Points on a hilly landscape, in no order, each with its height.
From any point a ball takes the steepest step (drop divided by distance) to one of its 2 nearest points. It stops when none of these is lower. Distance is the straight distance between rows; heights are no part of it.
Lekor: [139 113 130 180 104 148 187  77  93 128 167  89 109 183 111 117 121 126
 114 108 146]  height 3.05
dukun: [148  71 120 153 124 147 157 135 118  96 179 127 130 153 138 124 151 100
 128 118 132]  height 3.19
Fum: [135  85 149 180 111 179 164 163 179 115 174 148 151 138 118 160 155 107
 136 106 108]  height 2.86
lidi: [120  89 134 122 143 128 127 129  97 105 139 101 112  89 173 118 198 116
 141 131 162]  height 2.04
Tedus: [ 80  86 125 141 156 122 172  89 129 106 147  87 144 152 172 124 199 125
 109 130 175]  height 2.07
vam: [124 150 166 183 156 127 140 104  90 155 124  84  92 187  94 137  82 161
 118 113 130]  height 3.35
Lizod: [103 173  74 156 100 110 128  50  96 152 133 128 108 143  79 149 149 118
 113 136 141]  height 5.79
kekal: [116 148 132  96 172 120 134 178 140 164 116 155 147 183 129 137  69 139
 138 151  78]  height 4.61
Vave: [127 110 148 102 146 115 101 136 102 111 125 112 118  76 170 121 183 129
 152 138 171]  height 2.22
lum: [108 170  68 148 111 110 111  38 100 111  97 130 114 140  94 146 137 129
 114 140 148]  height 5.83
dafo: [142  98 151 182 105 164 161 154 186 122 195 143 167 138 137 150 185  98
 127 104 122]  height 2.97
tepoz: [121 124 147  78 158  94 108 104 139 125  97 160 166 104 154 135 115 119
 124 150 165]  height 4.25
gikuz: [126 210 101  92 133 104  94 106 109 162 106 123 131  75 140  87  83 183
 116 170  73]  height 4.88
rava: [101 131 141  67 147 122 118  74 144 126  87 148 166  62 137 124 116 126
  73 119 157]  height 5.41
dipu: [118 115 138  55 120 133  87  85 129  84  80 122 185  78 123 102  89 167
  60 131 124]  height 4.23
tovad: [149  82 108  99  97 133 161 152 112 141 173 117 141  77 177  99 203 103
 151 120 150]  height 2.91
fop: [ 84  88 140 140 169 120 166  92 114  92 142  86 125 137 163 116 142 123
 102 118 178]  height 2.19
fosuz: [121  91 152  95 133 129 228 160 158 141 151 116 109 124 160 108  91 124
 119  99 143]  height 3.73
buga: [158 124 110 141 125 158 211 145 157 146 168 119 117 169 122 106  88 153
 133  67 128]  height 3.39
noda: [137  80 162 110 162 134 150 167 119 116 140 119 115 140 155 115  97 108
 135 133 132]  height 2.05
goliz: [140 129  63  98 100 103  85 100 116 102  91 156 122 113 131 143 150  94
 150 162 136]  height 3.64
kaz: [128  97 145 106  85 152 142 163 133 131 125 123 127  44 142 138 141 136
 201 171 140]  height 3.03
zarus: [115 163  93 139 169 107 120 211 125 148 145 152 156 161 111 135  96 139
 127 164  65]  height 4.91
lino: [137 105 167 166 181 140 138 115  95  88 111  95 115 181 124 120  77 137
 114 125 144]  height 3.50
Zod: [112 166  90 110 141 127 114  72 112 116  81 129 126 124 107 134 103 135
 101 144 117]  height 4.87
batif: [119 178  68 128 113 113  89  36 101  86  78 104 120 116  92 131 114 139
 100 128 142]  height 5.87
tora: [104  84 129  78 165 123 172 155 119 127 139 100 123 109 192 117 171 119
 144 117 150]  height 1.42
fad: [103  96 188 156 166 170 110 165 128  69 100 111 105 101 129 134 118 126
 124 145 125]  height 1.64
suku: [100 160 100 118  92 151 104 188 165 146 104 160 125 112 100 161 110 137
 171 186  73]  height 2.28
tatog: [164  85 110 136 107 186 171 175 171 117 169 156 145 106 149 125 161 100
 136  86 117]  height 4.41
Pobi: [118 158 126 118 151 126 113  73 115 151  80 148 108 125 103 130 123 102
  67  95 116]  height 4.60
tudiz: [ 68 112 149 117 178 132 161  93 121  96 129  77 114 124 157 117 144 142
 101  99 190]  height 2.35
baso: [118 129 187  98 182 125 106 134 148 123  82 165 179 156 150 116  76 149
 109 142 112]  height 3.45
mobu: [112 178 159 175 166 123  71 184 120 114  89 128 135 171 119 141 106 160
 139 166  54]  height 3.04
ralu: [129 128 196 107 143 140  74 178 145 123  85 169 134 127 140 136 107 134
 145 154 100]  height 2.21
Foz: [ 99  88 158 165 139 152 124 135 123  70 124 109 104  89 133 142 168 113
 131 146 141]  height 1.34
fef: [147 148 104  51 116 126  59 112 120  85  69 129 158 102 143  89  92 184
 103 139  87]  height 4.35
Navu: [162  89 118 165 114 160 169 146 168 107 194 145 164 165 144 134 170  94
 120  92 129]  height 3.02
zipun: [117 182  92 182 154 108 139 132  80 164 137 112 112 102  85 130 107 106
  55 129  92]  height 5.48
vovo: [144 120 137 107 122 140  98 198 142 155 132 164 111 139 116 146 115 122
 174 146  97]  height 4.83
sar: [139  91 136 204 133 164 135 146 107  81 141 112 100 178  89 157 134 113
 133 131  86]  height 4.78
vavuf: [160 122 121 186 136 123 101 123  84  89 139  91  90 184 103 131 127 138
 152 137 117]  height 0.39
Biset: [126 133 181  95 133 120 187 160 159 186 123 140 103 157 132 119  64 131
 126 100 121]  height 4.13
fabiz: [149 120 162 129 171 131 119 163 112 126 123 122 116 185 131 118  71 142
 142 139 110]  height 2.45
kagi: [147 121 196 132 180 126  74 146 113  77 103 115 135 156 128 120  95 150
 117 135 144]  height 2.00
Girat: [109 160 141 128 140 115 146 109 125 190 108 152  99 153 104 138 113 105
 100 101 110]  height 2.17
gosol: [133  68 150 164 149 134 176 171 163 111 171 142 149 178 131 144 129  94
 119 105 123]  height 2.50
reb: [115 177  84 108 129 132 116  63  99 140  96 123 100 100 101 121 111 119
  94 130 112]  height 4.79
Lazo: [129 196 102 120 121 116  75  75 103 111  84  79 131  91  98  99 100 188
  78 127  95]  height 6.02
Niku: [138 127  91 109 106 103  93 134 122 131 118 166 130 134 117 155 145 104
 159 161 126]  height 3.74
pedaz: [121  58 145 134 158 128 182 182 153 108 156 134 137 153 146 131 126  91
 115 110 119]  height 2.33
Vom: [104 124 121  74 126  88 133  90 124 147 109 156 161  80 165 132 154 118
 136 149 192]  height 3.11
doz: [129  93 110 125  77 175 177 151 133 127 164 116 154  58 146 129 207 111
 148 137 127]  height 2.47
fir: [182 109 101 128  46 121 117 108 104 130 175 122 138 117 148 106 201 112
 160 141 160]  height 2.25
mup: [127  85 110 116 104 152 171 154 126 140 165 107 151  79 161 118 233  96
 137 126 132]  height 2.73
lag: [123 154 121 128 149 111 104  81 123 121  88 141 142 154 105 147 105 140
 120 141 142]  height 4.99
Purob: [123 165  78 138 168  82 144 130  93 175 130 121 103 148 101 119 127  87
  58  88  93]  height 3.93
fito: [131 104 156 143 128 141 207 137 139 146 144 104 101 169 116 113  79 121
 105  86 131]  height 3.81
kabon: [154 152  66 121  89 133 166 109 162 187 190 156 141 145 122 114 137 158
 158  87 156]  height 2.20
dafu: [120 101 173 111 118 153 123 169 132 125 106 129 112  50 145 139 126 136
 179 166 135]  height 2.71
gabuz: [191 138  60 180 116 172 141 132 128 104 204 117 136 167 126 115 166 135
 136  93 109]  height 1.48
lub: [142 129 139 135 103 143 203 138 145 168 161 118  97 159 117 111  92 135
 123  73 137]  height 3.61
miba: [132 108 118 183  70 168 128 126 129  86 127  87  99 129 101 148 115 141
 187 164 106]  height 4.63
pidu: [119 154  88 114 103 105 152  97 122 196 143 164  96 141  99 128 151  84
  96  75 128]  height 3.21
sugod: [ 85  89 144 166 124 158 141 117 124  73 112  99 115  74 141 152 189 126
 145 161 147]  height 1.53
Fige: [133 146 122 141 129 138  96 207 140 154 146 145 110 146  97 146 120 145
 169 150  72]  height 4.90
masib: [127 168 111 132 123 123 179 154 165 204 158 146 109 158  94 125  99 149
 131  78 120]  height 5.73
tele: [116 181  53 146 122 115 159 121  95 152 152 117 117  92  82 125  98 119
 100 150 108]  height 6.68
pevik: [139 110 112  76 109  99 145 141 137 166 143 168 148 122 147 137 124 109
 159 135 156]  height 2.87
fuvut: [115 178  64 118 123 122 151 120  94 172 148 126  91  84  88 112 109 106
  96 120 101]  height 6.51
Romub: [ 97 133 166  76 149 119 114  81 153 134  90 150 148  72 124 118 125 122
  45  83 141]  height 5.16
nazos: [117 124 155 126  92 130  91 136 150  86  78 105 139  55 146 142 118 157
 199 182 158]  height 2.16
rav: [137 135 110  65 144 144  69 134 125  83  61 149 162 115 153  99  96 157
 103 145  71]  height 4.27
Supul: [153  97 127  91  92 110 134 156 117 157 166 144 138  79 165 116 186 109
 173 134 156]  height 3.13
Tabab: [156 101 107  89  89 106 119 152 127 159 147 168 139 107 144 140 153 101
 170 137 151]  height 3.14
ped: [123 151  65  91 129 126  95 171 122 119 109 151 114 115 125 131 116 106
 135 171  61]  height 4.07
Kat: [131 141 108 159  59 109  66 102 132 110  94 133 104 111 112 148 167 111
 178 154 135]  height 3.46
Pote: [103 183  85 190 141 102 139 107  86 163 135 117 110 123  73 148 126 108
  74 123 106]  height 5.64
ran: [105 164 175 144 169 125 137 124 125 176  91 131 124 180 111 139  77 146
 103 122 101]  height 4.44
tamim: [166  90 110 142 103 136 146 120 105 110 179 112 120 157 139 113 143 120
 140 121 144]  height 3.09
mera: [154  90 102 178 141 156 162 149 120  96 180 114 131 197 102 135 121 125
 126 100 102]  height 4.17
Tobaf: [125 202 125 130 138 101 113 133  95 161 114 129 152  78 151  87  58 186
 108 178  56]  height 5.47
Gapu: [117 124 204 112 151 153  82 173 142 110  90 137 120  83 144 129 109 145
 152 162 121]  height 2.48
rop: [194 139  74 132  66 162 113 147 149 151 185 155 125 112 133 124 183 142
 182 111 133]  height 4.09
zibuf: [173 146  67 126  81 140 142 107 143 159 194 142 144 156 133 113 154 157
 162 105 155]  height 1.95
vizug: [119  59 139 122 142 145 177 186 151 117 159 130 130 115 157 137 157  94
 127 110 121]  height 2.10
Rit: [128 130 176 163 168 139 144 108  97 132 110  93 110 186 115 123  66 153
 120 115 136]  height 3.43
Gudet: [113 131 166 131 101 137  72 139 166  94  60 120 149  81 135 139  96 155
 187 185 142]  height 2.44
pelo: [159 153  80 169 130 104 113 159 122 138 193 115 122 158  91 131 134 157
 160 133 113]  height 0.82
sufor: [105 123 144  79 133 119  87  83 142  91  87 133 193  96 114 123 100 153
  59 128 137]  height 3.94
vupos: [111 136 184  94 142 101 156 112 155 182  96 157 110 122 136 123 105 103
 104 100 136]  height 3.92
seb: [133 125 164 113 129 122 159 114 131 167 128 134 117 149 132 124  79 132
 139 121 148]  height 4.14
Vivu: [150 120 107 179 103 181 131 169 137 107 168 108  96 139  87 146 128 142
 162 128  73]  height 4.48
Sor: [107 120 167  61 174  95 112 128 149 143  99 145 161  94 173 129 114 132
 127 138 165]  height 4.66
Pugev: [177  89 116  95 104 159 145 194 153 152 167 163 128 104 150 114 136 125
 171  96 124]  height 4.64
gif: [184 142  64 192 143 158 145 158 139 108 203 109 126 159 112 121 147 154
 146  93  93]  height 1.33
div: [146 110 111 190 108 195 154 159 156  98 164 134 127 149  86 160 134 137
 139 116  80]  height 4.39
ridot: [ 93 118 169 104 179 119 141  98 124 108 129  80 118 110 161 116 121 156
 111 110 189]  height 2.54
Raz: [175 144  74 199 123 137 122 164 126 110 208 105 116 140 101 128 148 156
 160 111  98]  height 1.15
tesam: [113 169 122 135 180 112  97 161 113 126  98 139 156 179 128 144  89 148
 122 169  76]  height 2.90
lofa: [120 174  67 142 127 104 168 139 151 196 167 160 105 127  87 113 148 105
  96  65 111]  height 6.09
zizel: [121 126 160 108 140 102  67 132 122  90 106 104 124  73 151 134 179 142
 145 127 177]  height 2.40
num: [142 141 147 134  89 102 165 116 124 188 157 138  85 169 114 107 143 111
 109  62 143]  height 4.19
serop: [130 182  85 153 122 118 180 145 173 205 175 154 110 133  98 116 133 145
 123  64 120]  height 5.91
laba: [120 164 135 183 143 117 140 105  92 168 142  96 105 180  90 149 104 153
 122 116 132]  height 3.28
Vokub: [146 117 142 119 125 105 134 113 112 141 147 129 121 161 136 131 104 131
 154 132 158]  height 3.99
nefeg: [ 95 140 175  87 156 155 124 105 140 129  61 161 171 119 126 104  85 153
  52 103  89]  height 4.76
Kadi: [127 123 106  76 126 112 123  97 126 136  94 166 148 110 142 139 114 103
 125 154 150]  height 3.88
Baraf: [139 183  88 135 162  97 104  89  70 152 113 106  88 110 112 107 132 111
  64 105  97]  height 4.92
kunur: [110 147 137 117  98 152  94 169 160 138  83 160 127 117 115 160 107 136
 180 186  85]  height 2.11
timi: [125 125 166 108 141  94  58 126 134  95  96 138 147  90 140 139 147 130
 131 140 169]  height 2.66
Deliz: [147 108 116 211  99 164 128 134 112  77 155 100  97 168  85 154 149 123
 145 130  86]  height 4.75
Bov: [ 99  84 133 134 132 130 169 148 158 145 162 103 155 138 170 143 238 108
 131 121 131]  height 3.36
rerer: [117 145  65  75 121 134 149 102 118 160 118 152 126 113 120 136  97 109
 126 143 119]  height 3.44
gudi: [127 138 113 107 122 101  80  70 128  81  85 145 163 116 124 139 125 124
 113 145 174]  height 4.82
Dus: [155 116 125 147  43 155 115 132 124 121 147 123 104  95 119 140 154 134
 189 158 131]  height 2.78
bes: [111 147 163 111 147 125 117  74 134 145  79 154 135 126 111 133 110 117
  78 103 136]  height 4.42
zodul: [183 128  79 135  77 148 149 102 123 140 199 111 132 167 137 105 151 143
 147 112 150]  height 1.77
pabu: [126 183  92 117 109 126  71  48 105  86  79  84 133 109  85 112 103 170
  74 118 118]  height 5.93
mimop: [ 94  78 141 163 132 131 150 137 140 118 164 109 141 130 157 145 227 103
 125 137 132]  height 3.31
nofi: [109 114 182  59 188 104  94 152 157 130  99 143 174 105 176 127 112 148
 117 138 139]  height 4.89
neze: [137 135 118 180  92 164 114 156 128 107 142  95  85 135  86 145 116 156
 184 149  81]  height 4.54
soze: [141 128  28  67  99 124 120 144 123 137 138 166 125 108 126 138 138 104
 154 153 112]  height 3.71
magir: [154 115 124  82 127 131 177 178 168 173 153 150 131 157 140 107  76 143
 155  98 137]  height 5.46
lumaz: [ 93  70 140 122 145 152 171 178 144 128 142 118 128  91 159 146 184 102
 141 123 118]  height 1.86
dapev: [131  85 142 119 147 120 153 122 107 112 150 108 116 125 171 107 133 122
 135 130 166]  height 1.91
Finop: [174  77 118 105 110 157 177 186 158 135 175 147 137 104 162 103 155 105
 147  93 135]  height 4.50
Sog: [123 107 167 154 115 133 193  90 114 138 152 103  88 145 135 107 119 111
 101  89 161]  height 3.95
rizok: [113 178 161 184 143 131  50 164 134  96  71 116 129 158 107 139 111 159
 147 159  65]  height 2.95
fes: [166 104 103 154  85 221 168 154 176 117 166 153 145 100 130 134 153 123
 157 102 108]  height 4.31
kuduf: [113 129 148 123  83 118  92 123 147 109  77 129 133  46 138 151 150 131
 191 173 160]  height 1.72
Gupo: [107  96 141  91 152 109 169 118 119 130 141  96 115 107 189 112 150 129
 134 126 178]  height 1.66
lano: [121 127 208 147 161 118 157 101 115 137 113 100  79 140 133 103 105 119
  85  79 158]  height 3.78
kuril: [141 123 161 150  94 123 178 101 115 166 165 111  74 156 124  94 143 103
 102  67 152]  height 4.05
kipe: [166 114  89 154 117 169 211 125 162 125 178 121 138 174 132 110 110 137
 123  67 130]  height 3.22
Rikiz: [106  79 145  90 163 139 153 173 119 127 121 112 111  84 174 131 182 112
 155 125 131]  height 1.62
suko: [125 157  94 167  87 113  79 144 139 122 123 124  98 129  91 156 144 127
 185 165  93]  height 3.12
Vub: [138 137 106 114 119  99  48  98 136  66  74 143 156 105 124 140 139 116
 115 140 152]  height 4.70
tez: [103 176  86 114 172 133 152 170 105 146 129 133 156 119 130 109  57 135
  97 167  58]  height 5.34
Seno: [ 86 139 193  76 177 107 134 110 157 152 103 109 140  96 165 119 114 157
 103 102 173]  height 3.20
Semo: [106 120 161  82 139  94  62 108 144  69  94 122 202 110 119 133 120 153
  74 136 142]  height 3.42
zeg: [139 131  86 115  81 122 100 157 144 148 133 169 118 114 104 154 154 114
 172 147 108]  height 3.89
Tagez: [110 103 176 155 179 131 148 101 101  85 122  92 117 154 136 114  94 133
 105 117 173]  height 3.59
duz: [129 134 151 123 109 103  57 122 134 105  85 151 128  83 132 148 163 117
 150 149 158]  height 2.93
Tirug: [ 88  87 115 130 155 129 141 107 108  90 132  87 133 136 179 125 225 123
 119 121 172]  height 2.02
fovat: [149  96 108 169  99 147 182  80 106 108 185  99 133 178 121 112 137 111
 109 117 159]  height 2.98
pebit: [129  94 131 210  83 169 137 111 130  73 152 103 115 145  96 162 159 109
 142 147 107]  height 4.71
Nerik: [110 160  52 123 104 117 155 102 124 169 161 150 123 130  91 143 123 123
 127 130 127]  height 2.96
zeguv: [116 165 179 156 146 116  88  65 110 133  89 126 129 153  80 143 124 132
  70  84 145]  height 1.32
Dek: [114 160 110 115 171 123  98 122 119 108  73 148 162 162 130 134  93 146
 101 158  80]  height 3.26
bera: [103 138 163  96 149  88  83  86 137 102 114 109 164 100 135 139 131 152
 101 128 193]  height 5.35
rizog: [100 147 162  96 166 145 112 116 144 126  68 162 180 150 133 119  71 160
  75 128  91]  height 4.32
Ledu: [ 88  95 123 148 113 156 141 118 118  99 124  95 127  77 149 143 229 120
 147 149 140]  height 1.76
fisi: [122 142 169 141 105 138  66 145 155 106  67 146 124  95 121 147 114 138
 167 173 122]  height 2.64
Tes: [115  78 150 154 151 134 199 131 127 112 152 109 126 171 135 121  92 112
 107 108 137]  height 3.97
Dev: [124 110 186  96 144 124 195 154 148 158 128 121  99 133 148 106  68 128
 121 106 138]  height 3.96
Durol: [158 110  99 191 143 183 149 177 147 104 176 127 124 174  96 148 136 129
 136  89  75]  height 4.28
Piru: [127  76 123  96 125 127 223 161 158 132 166 114 135 122 177 101 132 114
 124 101 154]  height 3.55
Ris: [118 176  50 140 127 117 164 141 117 183 168 139 101  99  87 111 129 101
  82  88 102]  height 6.30
zeka: [109 124 120  79 121 108 144  74 129 149  99 165 149  85 148 135 123 100
 115 143 166]  height 3.57
fesef: [136  89 121 160 142 148 187 122 112 111 161 100 122 197 113 130  96 118
 119 104 130]  height 4.08
zenes: [132  94 125 141  61 170 157 135 116 118 156 106 127  56 146 126 194 112
 165 156 137]  height 2.03
ludo: [132 153 151 140 177 118 102 171 109 137 113 132 130 191 121 133  91 149
 144 159  94]  height 2.65
tegi: [147 128 130 153  77 133  90 140 123 119 128 130  86 128 111 144 139 126
 187 157 114]  height 3.00
Ruzu: [133 154  97  66 158 140  94 131 114 102  77 149 149 125 158 101  85 154
 111 163  60]  height 4.21
Sok: [143 138  25  97  95 119 124 143 147 148 158 173 145 126 116 142 153 121
 158 133 122]  height 3.84
Nafa: [120 151 102 121  75 120 160  92 137 199 161 156 107 141 108 125 147 113
 125  88 153]  height 2.94
reke: [147  89 107 162  98 144 188  94 133 106 198 109 159 172 140 118 159 100
 102 113 156]  height 2.89
vize: [136 133 135 159 121 130 163  94  97 150 157  97 101 177 103 127 101 143
 136 106 141]  height 3.16
Vun: [130  97 112 192  68 183 151 112 143  69 147 103 132 135 102 162 131 126
 169 164 107]  height 4.67
Dimub: [137 144 119 105 127 126 184 165 174 196 154 147 117 160 114 119  78 154
 145  86 128]  height 5.58
Guba: [104 111 193 105 143 158 106 168 139 109  88 118 116  54 153 137 120 152
 166 170 135]  height 2.57
Fese: [163 121  88 120  47 104 104 116 121 139 156 158 131 122 135 133 189 109
 174 150 149]  height 1.99
sobom: [133 143  79  69 143 131  88 148 120 114  80 160 127 118 145 125 103 114
 126 168  77]  height 4.12
bunag: [129 127 126 122 104  86 107  67 109 122 127 136 141 118 150 124 158 124
 141 152 212]  height 3.53
sumik: [135 142  83 137  86  96  64 102 125  94  82 149 120 121 119 148 165  95
 155 157 134]  height 3.54
tabe: [147 131 127 193 154 122 126  95  72  97 134  76 101 198  96 134 107 156
 138 135 138]  height 0.49
ler: [150 168  96  48 116 114  64  88 128 121  80 128 143  90 145  93  92 188
 120 151 106]  height 4.45
Lol: [141  89 121 171  67 161 137 112 116  89 162 102 129 107 134 131 210  96
 134 153 138]  height 2.67
bube: [117  83 122 130 123 122 192 158 173 133 180 115 169 139 178 126 217 102
 119 108 140]  height 3.40
vepev: [133 123 126 137  95  78  75  90 107  93 117 125 136  96 154 122 194 119
 150 150 203]  height 3.69
tisa: [117 150 172 128 155 123 131 103 130 167  99 138 126 160 117 135  79 136
 123 120 127]  height 4.30
fuga: [117  65 132 159 138 131 163 131 127  97 168 120 138 142 158 132 176  95
 119 127 140]  height 3.27
nakis: [130 147 142 125 168 115  70 125 131  94  78 152 166 168 125 135 101 144
 113 150 104]  height 2.92
Lekog: [170 137  52 111  77 125 112 141 150 155 178 177 140 131 124 131 174 131
 174 115 133]  height 3.98
Das: [101 148 195 116 158 114 104  77 142 132  92 132 159 125 103 130  99 145
  71  98 149]  height 4.11
Sado: [125 163  68 125  90 122 165 107 147 191 175 157 133 140  96 128 132 139
 136 102 143]  height 2.56
mogog: [127 193 103  70 127 114  73  92 117 143  92 131 136  89 141  91  94 205
 122 160  75]  height 4.65
Digi: [100 173  85 143 172 113 152 192 117 148 142 139 172 143 115 124  64 137
 100 166  72]  height 5.10
sef: [123 192 108 122 158 126 135 154  89 149 120 120 145  92 141  94  56 160
  99 176  58]  height 5.60
dafe: [121 142 150  91 153 124 166 169 156 184 127 145 133 181 122 123  54 142
 141 125 105]  height 4.37
Vetu: [119  84 169 107 175 135 130 178 116 113 128 119 108  98 171 119 134 115
 140 139 134]  height 1.82
vesit: [170 101  88 168 116 167 183 128 168 107 189 135 161 178 137 118 149 113
 121  84 133]  height 3.08
defu: [126 161  88 125 134  91 148 110 107 184 134 145  93 157 104 129 144  82
  81  76 113]  height 3.47
Rapa: [135  96 174 119 177 137 147 145 117 115 125 113 119 163 150 110  72 124
 126 128 137]  height 2.23
neta: [113 105 164  89 142 105 179 128 130 157 138 109 117 108 178 110 109 126
 137 124 173]  height 2.01
bot: [125 143  69  97  99 134  93 164 141 133 102 165 110 101 113 150 137 100
 156 164  83]  height 4.01
kel: [112 126 206 143 171 131 140  89 115 114 117  92 109 135 124 110  88 140
  92  96 169]  height 3.70
neru: [126 134 167 127 154 102  83  88 119  85 123 111 147 128 129 127 111 156
 119 132 190]  height 5.19
nirof: [101 170  91 117 134 124 152 111 121 180 125 139 109 136  94 143 109 111
  98 119  97]  height 2.53
gad: [118 167 106 159 180  74 148 152 104 186 127 119 117 162 105 128 118  98
  59  92  90]  height 4.33
sif: [159  99 118 149  64 139 119 111  95 108 163 110 113 106 149 113 199 104
 146 149 153]  height 2.49
Mepim: [105 145 217 129 164 117 110  92 133 124 107 100 143 128 109 121  94 161
  76  93 166]  height 3.86
nus: [ 97 125 175  76 156 140 117  96 151 133  71 151 163  89 130 103 104 140
  42  94 112]  height 4.97
fek: [138 111 137 130 112 101 124  79  92 112 151 108 125 122 157 108 152 131
 147 147 201]  height 3.38
delut: [151 120 106 115  66 103  97 125 122 135 115 167 132  86 140 138 190  95
 168 159 150]  height 1.59
Donap: [ 92 126 167  64 180 116 128 111 140 127 111  84 138 101 176 124 131 164
 116 101 178]  height 2.83
buk: [ 88 136 166  85 150 103 105  79 151 120 105 127 170  86 132 140 124 148
  79 116 180]  height 5.55
ton: [127 150 180 138 145 101 135  99 128 176 106 142  92 162 111 130 118 101
  99  81 138]  height 1.89
Netel: [128 128 188  99 177 131  82 171 141 119  84 169 161 151 156 129  93 137
 129 152  97]  height 2.69
vumi: [126 160 168 155 144 106 113  75 112 157 101 138 103 161  99 135 135 107
  90  80 147]  height 1.65
Gal: [133 122 128 130  65 111  86 121 129 123  95 148 124  61 132 144 185 107
 184 167 162]  height 1.05
Voz: [141 105 188  86 169 131 114 204 137 143 115 155 129 131 167 120  91 119
 147 143 108]  height 5.18
zifeb: [117 173 161 166 144 113  97  64 109 128  95 116 131 164  81 148 105 152
  98 112 156]  height 0.96
vedu: [114  86 161 156 171 145 115 146 117  72 123 111 105 120 143 132 142 113
 124 134 144]  height 1.51
robi: [137 187  97 167 158  98 117 111  65 153 124 100  93  93  99 111 119 113
  61 126  93]  height 5.20
fif: [134 112 118  54 110 117  60 113 135  60  73 127 185  78 133 103 111 146
  78 138 122]  height 4.43
dal: [112 142  82 103 107 115 142  91 121 163 128 153 127 142 108 147 114 113
 137 141 139]  height 3.23
fivel: [133 121 118  87 104 106  42 121 144  56  67 130 166  78 123 123 138 116
  97 132 126]  height 4.58
lezi: [191 119  89 147  79 197 135 151 151 123 181 144 121 112 129 122 168 132
 160  98 112]  height 4.20
Tur: [134 140 166 135 158 109  92  86 116 107 107 122 141 158 122 134  93 148
 129 136 168]  height 5.11
kas: [102  89 125 141 137 140 128 122 107  91 128  98 119  94 164 132 233 119
 132 132 157]  height 1.92
rili: [125 115 139  86 138  84  97 121 117 133 114 143 148  79 170 134 171 120
 158 148 179]  height 2.58
gilu: [112 167 173 181 115 147  60 147 141  90  67 106 113 142 103 140  92 166
 166 163  89]  height 2.84
Vepo: [133 162 146 186 143 111 112  69  88 114 115  88 116 178  91 145 108 163
 129 126 158]  height 0.66
Kop: [196 126  71 152  91 171 147 112 133 113 200 121 140 158 140 103 167 123
 136 100 135]  height 1.61
Sibe: [140 145  98 154 133  92 111 133 108 138 156 127 119 172 102 144 119 143
 164 152 122]  height 0.47
Gom: [123 146 160 162  97 146  74 138 150 100  70 115 108 121 110 145  95 152
 182 172 111]  height 2.75
Zab: [147  86 114 174  95 142 155 114 138 105 199 112 169 157 144 123 202  83
 105 129 155]  height 2.85
sopeg: [128 127 188 163 137 124 156  90  95 151 126  99  77 161 114 109 114 115
 103  81 154]  height 3.85
nema: [125 106 192  76 187 118 110 180 141 139 104 142 139 111 185 116 103 127
 140 141 126]  height 5.09
Nov: [121 156 122 122 159 125 108 214 133 157 134 153 136 172 115 134  97 142
 151 148  66]  height 4.77
gakeb: [127 130 165 103 142 101  49 127 147  82  87 142 170 108 130 136 129 136
 105 140 146]  height 2.99
turi: [158  89 108 174  79 158 144 117 122  96 187 119 143 134 134 128 200  88
 118 131 131]  height 2.79
riko: [134 139 187 126 166 112  56 142 132  83  79 134 170 159 123 127  99 162
 108 138 123]  height 2.41
zer: [148 118 129 111 125 103 102 129 118 132 122 155 129 149 132 143 123 117
 157 154 146]  height 3.87
Falat: [107 177 137 177 164  98 146 161 122 206 127 116 110 167  87 147 109 124
  78 102  89]  height 4.62
Tob: [109 152 104 167  63 124  64  99 158 106  73 117 113 104 106 154 130 130
 193 169 126]  height 3.32
lif: [135  96 144 152  73 162 128 124 114  99 131 112 107  71 137 137 163 119
 166 157 139]  height 2.46
Gos: [103 181  68 176 105  97 143  77  94 168 155 121 106 132  71 143 143 120
 101 125 127]  height 5.74
Rik: [149 115 159  80 151 137 123 209 145 160 125 162 129 159 148 120  82 122
 155 132  95]  height 5.28
Tolaz: [163  93 143 100 105 159 127 195 140 153 151 154 114 115 127 132 120 126
 172 126 115]  height 4.72
Zonen: [126  70 152 175 136 159 153 173 149 106 153 140 129 156 112 151 135  99
 128 116 100]  height 2.68
Faruv: [129 110 146  80 112 102 179 131 144 180 143 145 133 116 158 119 109 119
 148 115 170]  height 2.43
Nabov: [ 97 163  93 173  82 120  71 130 157 116  85 119 105 114  90 156 126 129
 185 175  91]  height 3.24
Dazok: [157 103 132  91 145 142 158 210 152 153 151 151 124 166 140 106  82 135
 153 108 111]  height 5.38
sel: [110  80 108 111 125 117 223 150 167 128 178 111 151 131 172 114 165 107
 110 103 149]  height 3.48
Ravus: [146 104 125 132  94 124 151  84 101 131 169 110 121 143 150 109 138 125
 145 128 182]  height 3.25
kizi: [100 139 205  81 165 103 153 114 159 170  98 139 126 110 150 117  95 129
 102 110 150]  height 3.63
disoz: [118 172  99 122 147 125 120  79  94 152  99 131  92 118 103 124 129 107
  76 107 100]  height 4.68
taton: [114 167 158 159 162 123 159 150 120 199 123 107 102 180 100 134  79 146
 108 103  99]  height 4.59
gof: [127 108 198 151 179 153  85 169 117  63  96 114 119 137 132 116 103 138
 111 133 115]  height 1.80
livub: [139 149  34  62 118 127 126 130 105 137 127 144 116 104 131 123 109 116
 141 157 107]  height 3.62
Tazev: [116 147 154 110 126 146  69 167 153 121  70 179 136 122 126 150 117 123
 149 172  79]  height 1.87
dafor: [149 137 124 160 130  99  84 132 101 113 136 118  96 177 104 138 127 138
 166 151 121]  height 0.26

For each start below, name the point where the ball stops.
Pugev | dafor
Biset | tamim
buk | Gal
Rik | Foz
kizi | Foz
sar | tora
pabu | Gal
kuril | Gal
dal | dafor
Falat | dafor
fito | tora
Deliz | tora

Call two points neighbours if one is among the 2 nearest of the other. Go from one point of each pair to the other, from neighbour to neighbour, staying as low as possible. Name the highest point that can't be avoided.
timi and tora | mobu
Gal and timi | duz
Nov and dafor | Fige
Tazev and timi | Tabab
dafor and Tazev | vupos
zenes and Tazev | kaz
